Each row is a point on a tangle of strands that fork and nearly touch. The rows are in no order.
In the rows, zero is written as 128.
Two points are linked if the straight distance between their rows is under 78. Some points are linked to none.
q_654: [154 174 168 101 108 114 105 124  90  84 143 174  87 132 144 146 141 175
  95]
q_92: [137 129 117 102 163 126 128 143 165 153 148 103  85 101 132  80 119  77
 117]
q_862: [177 151 124 126 117 135 139 141 145 115 128 181 103 129 131 142 150 181
 110]
q_432: [138 119 115 118 162 140 160 144 188 142 128 127  93  93 126  76 180 105
 130]
q_137: [124 128 159 134 161 142 144 142 210 127 144  67  91  96 124  76 174  61
 150]
q_961: [ 84 146 143 118 118 123 118 147 179 153  86 101 116 117 131 126 197  95
 149]
q_612: [ 92 137 157 128 118 145 118 136 163 157  99  63 142 120 122 160 104  61
 144]
q_296: [ 94 132 115 149  72 110 127 143 115 108 158 162 137 194 124  82 155 175
 133]
q_141: [142  99 122 131 124 114 135  86  26 106 187 140 166 159 112 133  73 139
 133]
q_559: [114 154 125 103 106  99  96 128 117 138 106 146  97 130 146 129 160 144
 116]
q_727: [161 104  89 125 177 137 150 121 161 123 111 159  86  94 128  95 162 148
 100]
q_247: [ 71 108 127 101 124 142 145 112 105 154  82  98 151 103 129 157  73 114
 141]
q_564: [137 164 171 106 113  98  80 110  59  84 145 152  97 132 146 154 125 154
  99]
q_556: [162 140 114  84 152 117 127 128 130 131 158 143  74 108 141  83 129 130
  96]
q_412: [126 114 136 149 185 149 128 121 185 128 133  51  90  91 130  95 105  41
 120]
q_562: [107 134 162 117 128 183 183 141 173 147 120  83 132 109 128 143  68  82
 149]
q_191: [141  99 125 125 140 118 119  68   9  94 152 135 157 139 122 154  79 144
 127]
q_584: [ 98 136 111 100 121  97  86 116 101 160 116 113 131 121 138 146 102 109
 115]
q_241: [ 64 106 111 120 102 113 169 139  97 157 153 121 181 190 110 137  77 121
 143]
q_354: [ 57 104 133 112 143 169 151 108 106 149  78  86 161 102 134 129  85 115
 157]
q_475: [179 113  90 127 163 142 154 135 162 136 127 168  99 103 126 101 163 149
 110]
q_550: [199 145 128 166 123 122  95 147 137 107 117 174 138 141 134 186 129 184
 124]
q_256: [105 143 173 136 121 179 158 133 183 146 115  64 137 123 120 158  87  68
 151]
q_210: [128 118 146 147 178 140 129 128 196 123 142  56  92  91 131  83 142  45
 134]
q_46: [167 164 172 132 110 133 117 131  98  67 122 180 106 126 131 157 145 196
 104]
q_546: [184 134 112 126 133 140 151 143 154 129 131 179 107 119 127 126 155 170
 113]
q_880: [135 127 118 102 161 126 138 144 172 144 141 113  77  95 135  68 152  90
 120]
q_869: [174 143 131  93 148 125 129 119 117 107 160 171  75 115 137  94 144 159
  93]
q_633: [119 130 120 163  75 120 130 147 111  91 154 170 146 186 117  89 154 191
 132]
q_81: [101 132 128 134 117 131 145 151 181 148  77 129 130 115 129 143 205 121
 146]
q_628: [116 140 117 116 120  96  68  88  62 107 131 138 121 132 145 108 132 154
 110]
q_263: [140 120 120 110 165 141 143 137 160 155 147  90 106  90 125 105  73  65
 114]
q_2: [134 141 153 114 124  92  71  93  32  91 144 131 121 133 144 167 102 135
 102]
q_919: [133 118 115 146 119 130 148 155 184 156  87 146 144 125 129 167 193 129
 138]
q_333: [101  99 128 134  93  94 152 121  60 124 177 139 160 197 114 154  69 148
 125]
q_359: [107 149 121  93 113  89  83 123 100 147 118 123 114 131 145 146 119 120
 109]
q_131: [134 126 138 114 144 163 167 141 166 159 142  90 122  99 121 122  69  67
 127]
q_664: [120 142 106 127 114 123  99 113 112 114  86 159 117 128 141 125 167 175
 113]
q_980: [ 94 147 171 117 120 122 118 150 192 145 119  74 109 120 125 126 168  68
 155]
q_228: [138 100 111 137 176 143 173 144 197 136 117 124 105  84 125  97 188 109
 133]
q_942: [165 116  95 184 128 131  80 115 107  87  94 158 164 136 124 133 143 187
 130]
q_124: [ 87 115 110 104 119 124 122 114 101 164  97 105 150 112 125 156  76 106
 124]
q_949: [152 118 106 180  90 138 126 138 108  83 147 169 169 167 108  85 141 191
 137]
q_313: [174 165 156  91 128 122 129 121 104  92 162 176  81 122 137 111 140 169
  97]
q_329: [ 72  99 116 131  88  90 153 126  79 144 154 132 170 201 118 151  70 141
 128]
q_183: [187 136 114 172 126 106  84 146 149 129 114 166 143 143 147 185 138 172
 137]
q_870: [140 130  96 157 109 131  97 113 110 110  79 165 143 126 140 136 165 181
 123]
q_293: [ 90 151 159 123 121 127 108 146 175 159 111  65 124 119 123 148 129  57
 145]
q_712: [162 114  98 188 117 141 102 119 100  85 130 160 173 145 119  98 144 189
 140]
q_14: [158 121 105 160 125 117 136 155 180 166  98 150 155 131 138 179 177 130
 139]
q_630: [ 69 108 113 120 116 145 171 136 115 163 156 105 195 165 100 112  82 104
 159]
q_237: [126  96 128 128 111 109 156 102  34 113 192 142 163 178 111 140  71 146
 133]
q_480: [183 130 105 165 133 109 119 163 176 160 116 158 146 141 146 176 153 149
 140]
q_756: [ 65  96 122 124 145 172 152 104 116 150 109  81 187 116 109  99  89  98
 165]
q_659: [189 156 147 142 111 142 121 140 122  85 121 182 122 126 127 167 137 192
 111]
q_312: [133 116 137 118 135 104  90  73  21 101 141 129 139 131 131 168  83 134
 110]
q_988: [114 146 180 125 133 131 137 152 208 139 134  73 102 114 123 114 179  68
 159]
q_159: [ 71 103 115 124 136 163 163 119 118 155 137  89 196 139 101  99  92  96
 169]

A fork is a point with three links, a tip a point with one. Leave the first point through the second and follow the links. Name the first fork or tip that comes.
q_412, q_210 => q_980
q_562, q_131 => q_228
q_556, q_869 => q_654
q_961, q_81 => q_659

Follow the links from the first point to the second, and from the first to the third. Name the last point that the two ways share.
q_475, q_14, q_869 => q_659
q_2, q_556, q_659 => q_654
q_412, q_81, q_612 => q_980
q_183, q_727, q_2 => q_659
q_556, q_183, q_2 => q_654
q_612, q_14, q_412 => q_980

A fork is a point with three links. Follow the links from the first point to the second and name the forks in between, in order.
q_14, q_564 => q_659 q_654
q_562, q_210 => q_980
q_313, q_14 => q_654 q_659
q_869, q_46 => q_654
q_654, q_14 => q_659

Name the points in between on the shortest way along the links from the first point to the second, in order.
q_556, q_659 => q_869 q_313 q_654 q_46
q_559, q_756 => q_359 q_584 q_124 q_247 q_354
q_432, q_263 => q_880 q_92
q_880, q_293 => q_92 q_263 q_131 q_562 q_256 q_612
